Points, in no order, along strands that fork, close into loops and pass close to each other.
(in the rows, 128 means zero)
Two points are linked if the straight distance between their rows is under 139. Some points are linked to none.
J_667: [110 139 110 154  78 131 153  37 106 133 109  90 160 111 117 152  84 131
 125 143 129 126 177  65 146  87 133 103 142  86 159  91  43 178 128 139
  97 112 145 121 113  79]
J_271: [144 141 123 130 123 157 146 158 106 121 144  73 161 130 139 116 110 132
  91 142 151 138 128 103 158 105 174 172 122 195 113 102 171 123 153 175
 123 104 155 150 130  83]
J_947: [115 167 111 111 154 111 139 169 115 101 148 130 108 143 141  76 194 120
 111  67  78 133 111 142 138 151 121 147 105 183 157 138 154 118 166 166
 116 123 145  90  88 133]
J_786: [108 190 108 117 149 135 151 114 119 128 121  73  92 142 106  70 146 116
 117  81 112 133 101 122 139 131  94 138 139 139 151 170 105 146 138 143
  83  82 125 128 114 142]
J_155: [124 137  91  87 136 111 149  85 126 127  63  71  83  98 104  93 147 135
 128  63 125 119 119 136 133 144  89 128 136 131 155 161 107 147 141 133
  67  99 145 127 110 140]
J_281: [137 120 114 117 123  90 170  92 145 153  90 139 141 107 106 145 110 155
 138 137 139  81 133 127 125 136 113 103 137 124 132 117 110 114 107 144
  94 148 125 114 127 138]
J_200: [152 131 105 109 129 131 121 141  86  82 105  66  95  98 126  78 145 106
  99  68 138 155 122 131 139 127 129 178 114 188 161 136 164 148 179 155
 101  86 151 121 108 117]
J_469: [113 199 126 162 145 146 147 119 115 135 142  94 124 176 118  67 142 119
 120 109  94 130 130 108 156 139 100 122 142 139 145 177 103 158 134 163
  87  81 114 143 123 100]
J_205: [146  94 130  98 103 130 108 103 117 108  76  86 110  85 132 142 132 105
 124  94 142 149 131 109 150 106 118 152 100  82 116 105 150 163 170 102
 119 122 133 153 136 148]
J_987: [126 115 136 155 134  92  80 121 129 158 100 167 110 108 111 154 125 136
 140 160 121 160 125 143  95 148 105 111 116  40 123 156 104 123 111  99
 141 160 111 157 128 169]
J_854: [118  81 113  95 107 126 120 160 135 109 144 165 169 119 150 157 108 125
 138 141 140 127 129 133 129 131 173 144 117 129 100  77 161  80 146  92
 190 164 125 113 111 140]
J_966: [124 178 123 160 149 143 121 154  87  98 157 107 134 152 156  66 178 101
 104  76  84 160 136 126 154 110 105 134 123 191 185 162 130 178 166 172
 127  97 145  97 110  70]
J_511: [160 155  98 109 118 105 184 102 119 130 101 119 110 104 108  93 174 132
 135  49 109 102 114 140 130 127  90 103 129 173 189 133 127 196 134 138
  76 130 149  84 124  44]
J_897: [140 161 143 132 130 157 130 137 132 143 132  72 143 163 135 122 104 131
  96 166 145 133 148  98 166 115 155 174 140 155  95 121 150 106 137 169
 108  84 135 196 150 136]
J_134: [163 174 139 153 106 120 194 115 135 141 128 114 145 128 117 122  99 139
 109 140 132  93 140 100 152 102 136 117 138 195 130 107 124 156 119 195
  71 119 131 133 143  47]
J_614: [168 119 189 140  94 130 134  87 144 175 100 134  85 103 137 165 118 120
 110 134 135 126 165  81 155  71  68  98  91  53 130 122 132 230 117 119
 120 172 143 181 188 130]
J_834: [109 107 109  91 117 143 127 158 104  69 151 142 137 128 159  98 158 102
 118  69  91 161 122 137 150 147 163 161 110 178 126  98 155  97 176 118
 168 123 136  80  77 126]
J_668: [105  89  99 111 158 101 115 153 158 136 114 179 149 126 119 202  92 163
 139 189 120 121 120 127 121 163 175 134 125 138  90  79 100  41 108 124
 156 161 109 114 110 201]
J_988: [111 171 156 149 141 172 114 161  99 121 188 116 159 180 163  73 165 102
 116 114  98 169 107 125 151 109 147 140 143 130 130 169 142 123 149 141
 181  84 108 124 124 100]
J_165: [126 193 125 120 146 106 185 118 147 140 125 128 110 148  92 102 116 171
 140 134 130  69 117 133 112 163 135 127 147 171 128 151  97 102 106 189
  62 108 115 108 126 135]
J_677: [137 140 110 168 155  63 109 120 149 158 108 181 119 153 108 126 158 126
 141 147  61 115 131 153  92 200 101  71 128  93 129 158 100 133 106 133
  66 150 127 145  89 154]
J_410: [137 197 147 177 167 124 130 153 140 152 156 132 144 195 110  90 110 147
 134 198 103 101 142 136 104 172 140 119 144 147  98 193 120 108 101 174
  92  94 104 168 141 132]
J_251: [136 121 140  94 126 147 124 166 113 108 146 133 109 134 155 102 185  76
 110  63 109 156  90 157 153 119 119 146 100 117 112 122 187 164 168  94
 164 129 149 125 132  90]
J_275: [101  88  96 108 141 140  87 162 122  86 136 166  96  98 112 114 104 129
 150 100 131 182  87 164  91 154 146 139 105 126 125 153 120  61 121  75
 180 118 100  85 101 166]
J_755: [164  90 139 100 156 108 129 162 154 127  91 178  77 130 117 171 188 124
 135 103  90 127 124 177 140 181  76 125 110 100 100  95 169 122 153  98
 129 165 165 146 120 136]
J_873: [139  96 128 167  87 132 124 120 110 137 158 101 204  93 156 171  86 118
 123 178 168 116 162  98 136  73 164 121 134 140 120  91 147 160 134 130
 149 151 154 145 141  69]
J_489: [142 184 174 204 135 115 122 130 149 167 154 154 143 202 125 108 115 130
 121 196  76 115 153 106 131 157 130  84 146 112  91 168 116 124 109 165
  95 110  92 182 153 116]
J_631: [141  92 157 159  89  99  77 104 110 146 127 156 157 117 165 158 124 102
 128 158 120 173 170  97 114 131 131 132 122  72  97 123 133 113 133 134
 148 167 122 164 118 140]
J_700: [122  98 119  76 114 134 161 172 139 105 141 149 146 104 131 139 126 147
 151 129 166  80 113 151 131 128 160 145 121 179 125  83 185  93 136 109
 164 168 159  95 126 125]
J_582: [107 166  90  99 117 144 182  66 107 110 101  61 104 127 117  87 121 136
 129  66 133 109 116  90 145 112 129 145 147 162 192 117  72 171 139 151
  64  75 143  88 105  79]
J_486: [ 97 153 104 152 137 163 125 129  96 116 156  80 178 127 113  95  99 137
 141 140 164 134 151 116 123 118 160 139 150 175 140 171 118 101 118 151
 153  90 128 132 124 107]
J_482: [117 147 133 157 102 122 134  62 143 174 107 119 147 128 110 152  84 146
 121 162 142 115 162  75 148 107 114  93 144  84 124 109  66 148 119 146
 108 145 106 136 145 161]
J_211: [119 151 106 107 149 106 177 107 135 130 106 102 124 117 106 108  98 163
 140 130 155  76 129 128 125 141 141 137 153 168 132 128 115  97 121 170
  83 125 130 124 112 142]
J_773: [140  53 130 121 116 107  90 163 148 126 140 217 145 131 156 184 128 118
 140 160 125 158 113 152 102 142 154 115 120 105  84  71 158  86 111  76
 193 190 112 125 124 146]
J_762: [127 104 123 179 127 134  67 160  82 114 170 147 172 144 171  97 153  94
 142 121  94 183 142 144  89 149 142 103 153 156 131 173 150  94 123 132
 165 111 116 115  97 110]
J_986: [137  79 154 108 110 130  82 122 129 139 115 163 122 121 149 180 106 125
 124 167 141 172 138 123 127 105 142 150  97  55  83 115 135 111 122  82
 181 171 102 159 148 210]
J_848: [172  95 160 180 123  84  58 154 130 150 139 192 131 114 155 195 117 119
 143 214 124 141 157 139  70 160 130 120 132  95 109 153 142  96  82  98
 130 185 135 183 140 167]
J_621: [155  86 165  65 155 145 143 156 162 128 103 138  81 108 108 166 119 137
 131 133 164  94 127 153 140 113 101 156 105 107 104 105 179 123 133  91
 139 154 152 168 164 191]
J_115: [129 109 133  70 138 129 134  93 166 159  75 128  65 111  99 142 136 146
 133 109 161 113 112 142 139 105  77 131 109  50 124 122 119 157 117  77
 125 150 126 147 171 180]
J_258: [119 106 133  77 109 144 181 107 154 140  96 154 126 114 106 151 127 157
 136 119 168  66 115 132 158 100 126 106 118  93 141  76 129 154 129 103
 149 166 128  86 159 130]
J_246: [ 80  98 109 119 115 171  96 117  79  48 135  70 133 109 144  78 133  82
 135  67 123 171 139 114 145 100 158 162 117 153 144 129 113 140 177 109
 169  69 116  82  87 126]
J_550: [148 184 131 137 122 124 202 125 130 128 130 119 111 145 120  91 161 112
 111  86  90 113  99 113 162 105  94 111 119 168 167 115 116 205 137 155
  73 120 138 100 129  41]
J_636: [132 148 161 137 145 115 155 161 155 161 159 154 149 131 121 163  73 152
 139 195 173  72 108 143 110 114 151 116 137 168 100 135 142 108  96 147
 145 152 118 150 185 131]
J_441: [120 137 111 174 158  99 135 133 129 133 135 156 176 160 134 120 127 123
 131 155  86 118 151 117 116 170 145 117 146 158 104 139 121  86 128 180
 114 108 132 133  69 119]
J_214: [124  81 108 144 110  93  81  91 132 129 110 166 150 133 160 172 123 114
 130 142  76 181 155 120 115 165 140 120 115  83  94 104 111  91 148 119
 156 149 104 138  82 169]
J_35: [ 96 161 145 149 152 180  93 140 120 148 176 105 143 197 129  94 123 130
 121 146 125 173 108 124 147 134 165 147 147  68 109 183 101  88 116 125
 173  63  79 164 147 144]
J_252: [132 123 103  75 124 127 146 128 114  97  83  76  80  82 113  97 149 136
 118  53 137 127 111 132 140 132 123 170 127 161 161 123 154 141 160 133
  92 109 157 111 104 125]
J_71: [153 188 143 208 148 208 121 146  85 101 185  74 146 184 138  70 130 125
 125 133 109 161 162 106 141 105 128 128 157 164 163 188 120 171 108 192
 128  65 125 132 136  38]
J_48: [153 188 162 126 115 147 203 154 129 133 166 128 111 129 128  81 158 134
 105  94 124  92  96 134 142  88 108 124 121 185 159 134 146 188 120 158
  97 132 133  92 150  31]
J_945: [125 145 125 108 129 129 152 153 120 108 137 122 121 137 145 106 190  91
 112  65  97 131 104 138 164 127 117 137 115 161 140 109 171 154 168 123
 131 131 157  94 116  77]
J_791: [162 117 128 114 152  87 138 126 146 141 103 164  95 119  99 118 193 131
 159  79 116  97 118 193  92 166  51  85 139 130 159 143 143 145  99 101
 109 160 149 104 132  93]
J_231: [166  99 140 159 143  57 117 142 160 152 117 188 106 122 113 150 179 128
 162 123 106  98 126 173  77 186  59  78 148 115 138 134 162 150  88 102
  77 181 162 124 136 107]
J_925: [ 71 131  94 129 128 112  75  87 127 121  94  97  87 127 136 111 159 104
 131  77  67 198 120 122 137 160 109 117 117  67 110 153  76 126 162 106
 121  87 106 137  96 163]
J_100: [112 186 139  82 122 164 171 157 126 111 163  94 104 122 114  79 155 127
 106  76 158 102  89 121 155  88 119 179 108 143 158 125 150 175 151 123
 115 115 154  94 147 100]
J_869: [ 80 125  96 122 121 175 106 137  89  62 165  93 145 108 133  82 136 101
 134  74 144 157 111 137 126 119 160 151 116 165 163 150 113 112 154 113
 193  80 118  64 100 132]
J_395: [126  70  94  58 119 129 128 123 147  76  74 120  83  73 113 162 104 153
 151  99 156 121 145 146 122 161 146 158 109 143 119  94 144  77 154  96
 137 147 143 124  96 185]
J_613: [ 92 163 122 163 127 126 151 133 125 140 143 148 189 170 123 119 115 124
 125 156 113 113 128 113 152 132 164 120 147 147 105 119 110 102 128 174
 142 113 110 112 107 101]
J_397: [166  83 149 137  87 110 113 131 112 124 117 126 124  73 150 133 129 106
 124 123 162 138 141 140 116 101  97 123 118 125 124 130 192 171 120 102
 126 157 165 166 153  93]
J_453: [161 116 138 189 128  51 112 119 162 174 110 202 105 131 114 161 164 125
 144 155  85 112 152 145  79 185  71  56 120  91 123 141 126 152  92 121
  65 184 145 136 123 136]
J_603: [123  86 100 129 138 112  73 160 119 102 146 175 119  88 113 142 105 136
 162 138 134 166 103 165  63 161 134 124 126 123 119 148 120  65 105  65
 166 151 108 120 113 164]
J_137: [149 108 108 148 127 133  87 145  79  79 117  73 119 121 141  85 149  92
 108  90 117 195 143 115 142 133 142 161 122 190 136 149 157 137 182 154
 116  75 145 136  89 109]
J_5: [110 161 138 148 135 133 143 118 127 143 124 121 137 155 120 107 117 115
 118 141 110 131 119 109 152 135 102 107 148  91 120 162 108 138 126 137
 112 100 112 163 134 125]
J_659: [143 125 129 152 123  74 127  87 171 187  77 176  97 121 112 159 162 142
 143 121 100 132 148 135 115 159  62  73 105  47 129 133 101 170 116 116
 100 178 126 141 141 142]
J_219: [102 160 179 137 136 183  97 116 138 160 168 121 126 183 136 104  97 121
 109 158 151 145 112 103 152  97 131 138 136  70 102 186 117 132 104 118
 153  83 101 206 182 147]
J_778: [164 108 119 110 106 120 145 163 112 117 122  99 142 107 138 114 135 127
 102 121 150 117 117 130 131 119 148 151 117 185 130  95 190 146 152 157
 109 133 163 130 127  62]
J_740: [ 84 113  88 103 161 120 118 149 148 137 120 154 129 136 104 154  97 162
 133 152 123 130  93 135 125 165 173 138 128 127 109 108  87  34 118 123
 147 134 102 112 105 195]
J_19: [144 121 112 147  91 106 176  74 115 138 104 118 176 103 120 161  98 131
 121 144 144 105 168  88 148  92 134  96 136 131 147  76  84 177 128 153
  94 151 144 105 123  69]
J_798: [166 111 160 170 149  97  84 216 129 122 198 184 126 149 178 117 171  84
 124 160 103 129 104 165  66 171 124 108 161 171 119 152 183  95  78 112
 121 151 140 155 139 117]
J_196: [124 167 128 180 141 204 118 119  81  89 153  40 141 176 136  91 125 119
 119 121 107 171 162  83 162 101 147 140 149 126 151 145  95 176 135 159
 113  43 145 141 130  49]
J_172: [118  89 118 106  92 147 128 102 131 115 115  89 164 134 148 164  97 114
 103 150 144 125 152  73 186  91 165 150 121 104 111  57 131 137 174 120
 139 123 133 137 134 152]
J_865: [ 91 134 105 128 150 165  74 150 104  90 149 120 112 150 131  70 137 104
 128  82 103 196 107 153 114 159 149 152 130 129 137 184 106  73 142 113
 185  68  96  98  93 180]
J_237: [124 130 162 114 129 154 116 172 109 118 185 156 136 147 162  91 152  88
 110 109 119 156  97 159 130 114 148 142 127 130 114 150 174 129 141 105
 182 124 124 134 132 107]
J_449: [124 140 102 127 163  72 146 133 161 159  94 179 106 147  91 131 157 148
 144 131  87 100 107 174  98 187 101  76 131 101 131 151  86 121 110 125
  82 141 114 107 109 155]
J_564: [125 107 130 185  98  87 118 110 119 144 131 171 167 100 133 137 120 110
 148 135 138 116 144 133  89 135 100  77 155 131 139 129 141 138  83 131
 123 178 135 113 117  84]
J_12: [158  78 169  77 130 139 136 106 158 142  80 124  70  83 110 162 130 130
 129 105 175 106 142 136 146  92  73 144  96  68 117 116 161 183 130  88
 122 149 141 172 187 185]
J_82: [178  90 154 102  92 137 159 118 138 138 103 100 114  77 129 170 109 138
 102 131 190  95 135 112 148  51 116 127 111 128 140  83 165 214 141 112
 109 152 164 151 168  77]
J_108: [ 97 143 122 152  87 145 128  39 135 152 106  82 129 137 114 158  85 131
 124 146 139 139 163  54 165  69 102 114 134  55 148  96  41 186 127 123
  90 116 117 144 152 142]
J_612: [158  66 154 123 128 116  48 136 140 118 129 208 113 135 162 199 108 132
 133 173 106 204 124 127  98 130 165 156 106  53  85 108 110  72 125  67
 202 162  78 151 142 197]
J_759: [151 169 107 142 143  97 177 113 122 134 123 136 109 117 107  74 162 134
 147  78 107  99 119 156  97 137  91  88 154 191 188 164 120 164  98 154
  81 121 121  78 126  84]
J_868: [132 171  96  79 104 146 192 108 123 113 107  59  89 130 107  94 140 140
 105  80 142 107  94  86 159  86 125 169 124 163 189  90  99 200 160 139
  43  82 160  95 130  72]
J_961: [144  85 117 105 145  93 119 122 162 136  76 167 101 126 130 201 145 149
 118 146  95 120 151 130 135 167 110 116 108  91  97  75 133  85 133 130
 111 166 137 134 108 205]
J_689: [123 174 141 102 145 121 170 168 130 124 163 149 106 119 107  87 156 144
 127 109 134 104  89 170 112 128 100 141 128 165 157 167 159 123 105 148
 117 138 129  92 142 127]
J_930: [130 102 112  57 115 144 189 146 144 117 108 116 132  87 117 157 118 168
 140 135 185  62 114 134 143 109 170 148 118 175 141  79 173 118 148 126
 137 156 160  91 144 133]
J_752: [ 96 109  85 120 145 135  94 120 128 111 132 136 140 154 128 123 106 142
 132 138 105 160 130 128 127 162 175 162 129 125 101 121  98  35 126 121
 161  99  96 129  79 180]
J_285: [184  75 154 110  97 122 148 114 122 131 106 115 117  61 127 155 130 132
 131 112 186 107 143 147 125  87  98 122 118 120 151  98 183 184 127  99
 116 167 167 138 158  87]
J_995: [120 153 126 110 108 133 168  96 132 145 113  98 124 137 116 113 114 118
 117 118 131 114 113  95 172  97 101 111 131  97 135 123 103 174 149 129
  98 116 137 142 144 118]
J_625: [128  95  87 108 167  64 125 104 163 143  56 170  83 117 107 157 164 166
 136 113  80 109 124 168 102 201  96 101 125  91 123 125  94 103 116 120
  81 148 138 106  80 178]
J_847: [ 87 143  87 134 150 100 111 108 134 147 102 139 101 150 116 104 164 118
 134  80  77 160  92 130 127 172  99  85 116  73 134 165  84 131 139 110
 119 108 109 127  96 145]
J_970: [154 157 180 157 136 138 139 153 144 166 167 130 140 140 140 133  83 126
 113 183 150  97 127 123 127  96 139 115 126 154  96 162 160 145  94 147
 127 135 131 187 174 101]
J_599: [ 51 139  88  92 103 162 143 103 137 120 127  91 141 129 102 110  91 139
 134 111 185 108  92 121 154  88 156 156 141 110 156 111  87 124 139  92
 150 101 102  92 139 154]
J_824: [ 56 112  77 137 118 179  91  78  94  68 128  65 145 114 137  99 122  92
 139  73 124 174 132  98 162 117 158 141 130 123 144 120  74 128 160 111
 144  48 114  98  61 137]
J_466: [162  77 153 145 131  83  65 147 140 142 114 195 112  98 131 199 118 134
 148 184 131 151 135 147  70 147 113 125 117  59 113 135 120 111  92  77
 143 191 123 151 131 189]
J_837: [106  97 113  90  96 133 151  77 139 140  81  95 142 123 131 179 102 136
 115 130 145 108 154  76 178  93 133 135 117  88 127  40 113 147 152 131
 120 144 126 118 127 177]
J_972: [102 122 114 110 137 157  96 169  95  79 158 135 111 102 128  76 132 108
 154  81 131 168 107 167 109 133 139 141 118 172 151 167 143  86 144 104
 194 106 115  85  99 154]
J_795: [ 99  80 136 116 106 128  81  95 126 134 115 159 151 133 147 174 109 118
 123 151 145 172 131 111 143  94 145 135  88  44  97  81 117 121 139  84
 199 159  86 125 142 181]
J_10: [130  50 143 151 107  91  97 152 149 133 148 207 148 110 150 194 134 124
 152 166 151 119 140 157  87 148 108 101 131 117 107  65 165 100  83  82
 164 209 137 120 134 115]
J_684: [151  85 139  98 171 118 121 122 163 159  79 167  92 110 103 232 118 190
 139 164 154 107 154 139 100 128  94 128 104  72 122  84 112 110  95 105
 145 197 110 116 162 249]
J_202: [152  85 137 111 146 110 105 178 138 105 134 190  92 132 139 130 188  94
 136  84  90 151 104 190 109 172  83 122 116 119 115 121 178 117 139  74
 146 157 144 119 119 126]
J_830: [121 138 142 118 131 151 106 111 145 140 125  83 140 183 142 151  95 127
 106 173 148 139 139  81 170 116 140 158 142 102  91 114 113  90 140 138
 131  98 105 193 160 194]
J_831: [150 133 117 171 164  91 104 164 124 128 137 152 147 177 140 127 134 121
 121 180  77 139 144 140 101 203 153 123 142 144  94 158 113  77 122 156
  88 109 122 158  87 173]
J_616: [123 122 145 102 137 110 111 105 151 159  88 159  90 110 105 156 116 142
 138 136 135 131 113 147 103 123  79 121 112  44 127 155 104 138 107  87
 123 147 117 158 160 180]
J_210: [ 90 169 146 140 135 198 109 147 110 115 181  85 161 190 140  79 142 106
 115 119 123 172 116 117 148 114 163 169 138 110 117 148 105 108 138 140
 173  55 106 134 124 120]
J_963: [122 157 137 198 130 195 135 131  98 128 196  68 200 141 141 126  93 140
 136 184 151 117 160 101 130 106 180 115 144 173 123 144 113 152  99 160
 166  98 136 151 151  23]
J_242: [112 142 159 143 115 165 100  85 137 161 127  90 136 173 133 140  79 121
 103 170 148 142 144  68 171  89 111 133 141  59 102 132 110 134 126 135
 123 107 106 196 181 174]
J_152: [134 150 127 155 130 197  85 133  74  86 142  26 133 159 132  87 136 104
 107 105 132 189 159  93 160 104 156 170 151 143 141 146 121 163 163 157
 120  31 141 153 117  84]
J_918: [120 211 150 158 127 133 183 147 132 133 188 148 146 149 119  99 123 138
 130 135 122  70 108 127 119 111 149 113 137 190 111 140 130 133 102 181
 118 127 106  89 154  58]
J_450: [ 76 178 137 103 119 174 181 149 140 131 185 107 159 150 107 104 112 147
 116 143 171  83  89 105 163  82 166 161 132 163 131  99 114 124 131 140
 140 113 125  97 156 108]
J_146: [180  91 166 166 116 105  59 146 124 146 163 163 153 118 180 185 104 119
 145 214 139 158 164 126  69 145 154 136 139 129  98 164 149  87 105 117
 157 166 135 202 162 149]
J_537: [ 90 138  97 130 144 142 108 137 114 117 147 106 150 132 117 104 101 132
 135 138 133 137 118 130 116 144 150 133 140 143 118 164 112  73 130 125
 157 103 117 140 113 150]
J_43: [143  48 113  65 108 123 126  93 148  94  52 131  93  65 112 186 115 175
 156 121 160 102 171 145 115 148 119 143 115 127 119  62 156 102 144  97
 134 175 154 104 103 179]
J_697: [147 180 134 196 146 162 119 152  83 108 165  97 142 143 150  54 146 117
 110 100 104 161 144 122 136 100  98 112 143 189 196 179 128 183 138 185
 117  77 138 119 125  48]
J_530: [148  96 120 148 148 118  57 195 105  97 173 167 115 113 135 126 110 113
 159 169 127 172 109 173  49 180 151 138 139 161 121 189 131  59  96  80
 159 132 122 144 113 167]
J_985: [153 171 149 160 172 101 113 184 135 143 164 148 144 183 127 103 130 118
 122 189 100 119 118 154  98 178 143 124 152 154  98 179 134  90 112 147
  98 107 126 158 126 150]
J_905: [162 113 139 139 119 107 132 157 116 131 134 122 139  97 140 120 116 120
 116 134 147 116 131 140 117 115 112 123 130 162 132 138 191 148 116 143
 112 141 161 158 137  81]
J_910: [132 133 150 193 104 163 111 106 111 147 167  92 208 124 153 165  76 128
 138 203 164 128 183  87 134  85 169 112 147 136 109 120 123 147 111 145
 164 133 132 162 158  48]
J_534: [ 92 185 117 107 123 164 184 125 116 125 157  94 145 126 107  91 106 153
 138 124 169  83 109 115 139  94 160 147 140 178 154 130 103 139 120 149
 124 103 124  66 136  91]
J_110: [153  99 146  96 131 123 117 136 139 136 114 129 125 103 130 164 104 121
 123 154 149 130 135 127 132 120 128 140 121 103 102 121 160 106 128 111
 140 153 133 171 153 173]
J_510: [ 47 115  87 132 127 164  60  71 116 106 103  82 115 129 135  99 131  93
 133  72 104 187 119 110 143 143 130 137 135  84 127 138  69 115 157 103
 145  63  92 112  78 159]
J_608: [112  57  86  91 112 101 112  61 149 123  46 149  93  54 119 182 129 165
 138  96 132 126 162 139 111 158 125 121 117  86 131  82  99 109 131 110
 129 168 126  90  82 190]
J_742: [159 115 155 144 150  96  95 197 128 129 163 197 121 154 161 115 176  88
 132 134  89 144  97 173  94 172 104 109 137 128 122 154 175 112 101  96
 134 158 139 135 126 126]
J_939: [156  83 135 103 130  94 141 126 156 138  77 147 116 124 128 169 155 117
 112 119 102 128 156 122 153 153  91 113 105  92  99  79 162 134 157 128
 114 169 150 145 126 149]
J_719: [110 173 132 186 148 201 118 139  95 122 193  68 174 139 131  90  97 142
 154 158 167 138 149 121 119 100 166 137 153 188 142 176 132 123  93 166
 172  90 135 143 153  61]
J_887: [152  98 136 152 118 168  75 145  85  91 145  70 155 131 170 110 124 110
 134 137 134 204 169 127 114 133 187 172 153 160  95 161 138  75 150 124
 181  69 124 176 124 126]
J_426: [165 115 133 157 160 123  73 219 102 110 198 162 118 147 168 111 145  97
 139 160 108 159 110 170  59 166 139 141 142 194 126 194 160  70 100 109
 157 127 135 152 131 147]
J_723: [142 152 136  90 163 103 166 162 145 122 123 158  75 114  95 109 167 146
 141  97 128  88  96 201  95 171  87 122 132 150 150 158 150 119 104 122
 109 150 143  94 138 136]
J_738: [119 175 147 167 123 140 169 130 123 140 159 127 170 158 134 119 111 123
 118 148 113 100 137 117 153 104 142 107 142 158 123 118 118 139 117 173
 124 119 123 128 123  56]
J_796: [154  73 117 102 152 107 108 140 155 128  82 182 119 114 126 225 106 160
 136 177 115 123 152 144 104 153 135 130 116 113 107  76 123  76 113 112
 145 194 129 116 124 219]
J_361: [141 128 133 149 105  93 171  97 136 147 116 156 160 114 118 144 126 119
 138 131 123  99 138 118 127 126 108  77 145 136 140 107 130 158 107 152
 105 168 137 114 121  69]
J_851: [148 102 140 137 123 108  91 131 122 137 129 127 158 108 159 164  97 120
 130 178 135 153 164 122 118 138 155 144 132 128  94 141 142  79 123 120
 156 144 132 178 129 155]
J_733: [136  86  97 108 132  74 116  51 160 152  52 161 100  72 111 194 144 185
 143 117 113 118 161 152  93 172 109 108 124  83 134 110  74 102 100 132
  99 178 127  99  87 181]
J_389: [142 100 145 124  92 156 147 125 116 127 142  82 173 125 170 166 101 105
  89 169 156 124 146  84 177  69 174 141 118 115 112  75 151 168 164 123
 155 135 147 153 147 104]
J_230: [114 186 145 141 154 163 117 168  92  94 184 102 133 166 167  65 189  92
  94  81 100 170 121 122 147 114 126 157 123 169 154 164 139 140 161 162
 154  83 130 103 118 103]
J_574: [131 189 129  98 138 112 210 111 160 154 115 144  93 141  86  97 141 158
 143 103 127  60  98 150 112 135 107 109 139 138 150 138  92 131  91 151
  83 126 102  84 148 123]
J_345: [117 176 165 136 132 117 183 144 148 156 167 169 133 138 105 126 104 149
 149 150 149  53  94 149 115 115 134  89 146 160 120 133 124 138  84 154
 126 141 102 102 166  96]
J_864: [ 92 157  96 134 159  90 141 118 140 148 103 156 105 151 104  98 175 125
 139  79  66 121  96 163 122 166  90  81 125 118 145 154  93 138 135 128
 101 131 115  97  97 125]
J_494: [125 173 108 185 158  98 148 139 124 139 148 151 129 151 103  71 150 138
 140 122  89  90 128 155  86 157 110  88 153 182 156 184 108 136  93 172
  76 103 109  93 110 109]
J_632: [119 186 168  87 126 143 194 160 141 133 163 136 123 127 112  94 153 146
 119 104 149  73  93 141 134 105 122 146 112 161 136 127 164 153 132 145
 119 139 142  96 147  93]
J_569: [126 159 128  86 105 151 176 118 134 124 124  70 102 128 109  90 134 120
 115 100 152 105  93 104 174  79 109 150 121 125 161 119 125 180 151 115
  94  95 137 129 153  97]
J_782: [167 135 137 169 125 154  78 137  74 107 133  59 136 141 161  88 138  87
 104 117 109 195 150 114 145 125 142 149 142 154 137 160 164 145 162 156
 126  63 142 160 117  95]
J_946: [181 143 157 158 122 103 164 160 146 156 137 132 124 127 129 121 111 132
 111 154 136  97 123 128 137 106 115 117 123 178 113 127 184 161 118 173
  85 138 139 163 158  65]
J_505: [ 81 137 108  77 108 143 173  91 153 132 126  92 154 131 105 143  80 160
 137 140 183  71 109  95 159  90 168 138 140 125 150  81  90 128 130 114
 136 133 113  93 148 154]
J_104: [129  89 144 151 109 109 112 132 134 143 140 188 161  90 135 160 115 120
 148 153 150 114 130 151  96 124 112 105 132 119 123 119 160 128  93 104
 159 190 135 128 142 101]
J_234: [144  61 135  79 137 138 145  93 162 132  60 146  95  95 100 196 132 187
 145 135 169  87 158 144 119 124  95 129 111  91 127  70 145 122 118 102
 144 179 141 102 145 194]
J_724: [129 164 160 174 128 108 138 113 143 174 136 160 133 165 111 124 109 133
 126 168 104 110 119 120 132 130 108  79 130  90 108 160 110 147 108 143
 104 131  94 153 154 115]
J_802: [109 173 103 100 128 135 200  91 116 117 130  99 133 112 112  92 128 154
 134  81 143  83 125 118 131 118 152 135 143 195 182 128  86 145 121 168
  87  97 137  62 105  77]
J_306: [ 82 113  94  85 107 146 170  56 161 145  83 110 142 142 108 176  88 168
 127 143 164  72 135  75 160  76 146 110 139 100 150  53  89 151 120 120
 125 141  98  76 157 190]
J_130: [122 125 138 146 107  86 106  61 169 187  71 159  76 100 113 178 180 140
 144 111 113 153 143 106 116 112  58  88  94  12 135 133  84 205 133  96
 139 191 120 136 140 150]
J_27: [123  72 110 123 112 111  58 108 133  99 109 192 126 129 150 176 110 133
 129 140  97 208 138 125 107 155 162 143  94  72  79  82  95  60 143  85
 187 150  78 116  92 182]
J_707: [158 132 118 128 156 101 117 184 111 111 145 144 108 131 133  87 179 110
 121  98  88 136 119 167 100 182 104 141 123 177 139 174 171 105 136 150
 103 129 146 132  99 146]
J_855: [108 106  98  54 112 136 143 119 132  88  93  89  88  90 115 127 118 144
 137  85 157 109 124 133 153 136 146 172 120 150 135 100 149 103 162 113
 118 114 136 110 107 164]
J_112: [ 86 172 155 115 125 170 153 165 131 138 208 129 174 149 142 126 115 138
 113 161 157 102  97 134 138  91 195 154 122 171 110 125 147 102 130 141
 185 137 125 114 151 112]
J_98: [ 65 137 107 109 124 167 110 112 125 121 132  93 134 132 105 105  88 132
 136 122 161 136  97 122 141 113 152 150 145 116 132 143  84  85 119 117
 143  81 111 116 121 163]
J_898: [167 101 156 105  91 143 142 129 122 124 122 107 134 114 168 148 123 100
  86 134 159 117 128  95 168  70 141 145  95 102 110  86 175 195 170 108
 126 136 157 165 152  93]

A tip is a point with one link. Name the tips that can be reached along the links from each point below, in the order of the rows.
J_988 => J_865, J_494, J_130, J_707, J_112
J_10 => J_482, J_930, J_574
J_987 => J_795

A fork is a point with three links, a tip a point with one. Leave the first point through the second and follow the links. Name the first fork or tip that comes.
J_466 / J_987 => J_110
J_210 / J_35 => J_905
J_172 / J_837 => J_537
J_426 / J_798 => J_796
J_489 / J_410 => J_738
J_755 / J_202 => J_972
J_700 / J_854 => J_361
J_112 / J_450 => J_569

How many points has the smallest loop of links through each point below? Write - if it is on no loop.
J_134 => 7
J_537 => 13
J_569 => 22
J_961 => 26
J_631 => 7
J_146 => 10
J_108 => -
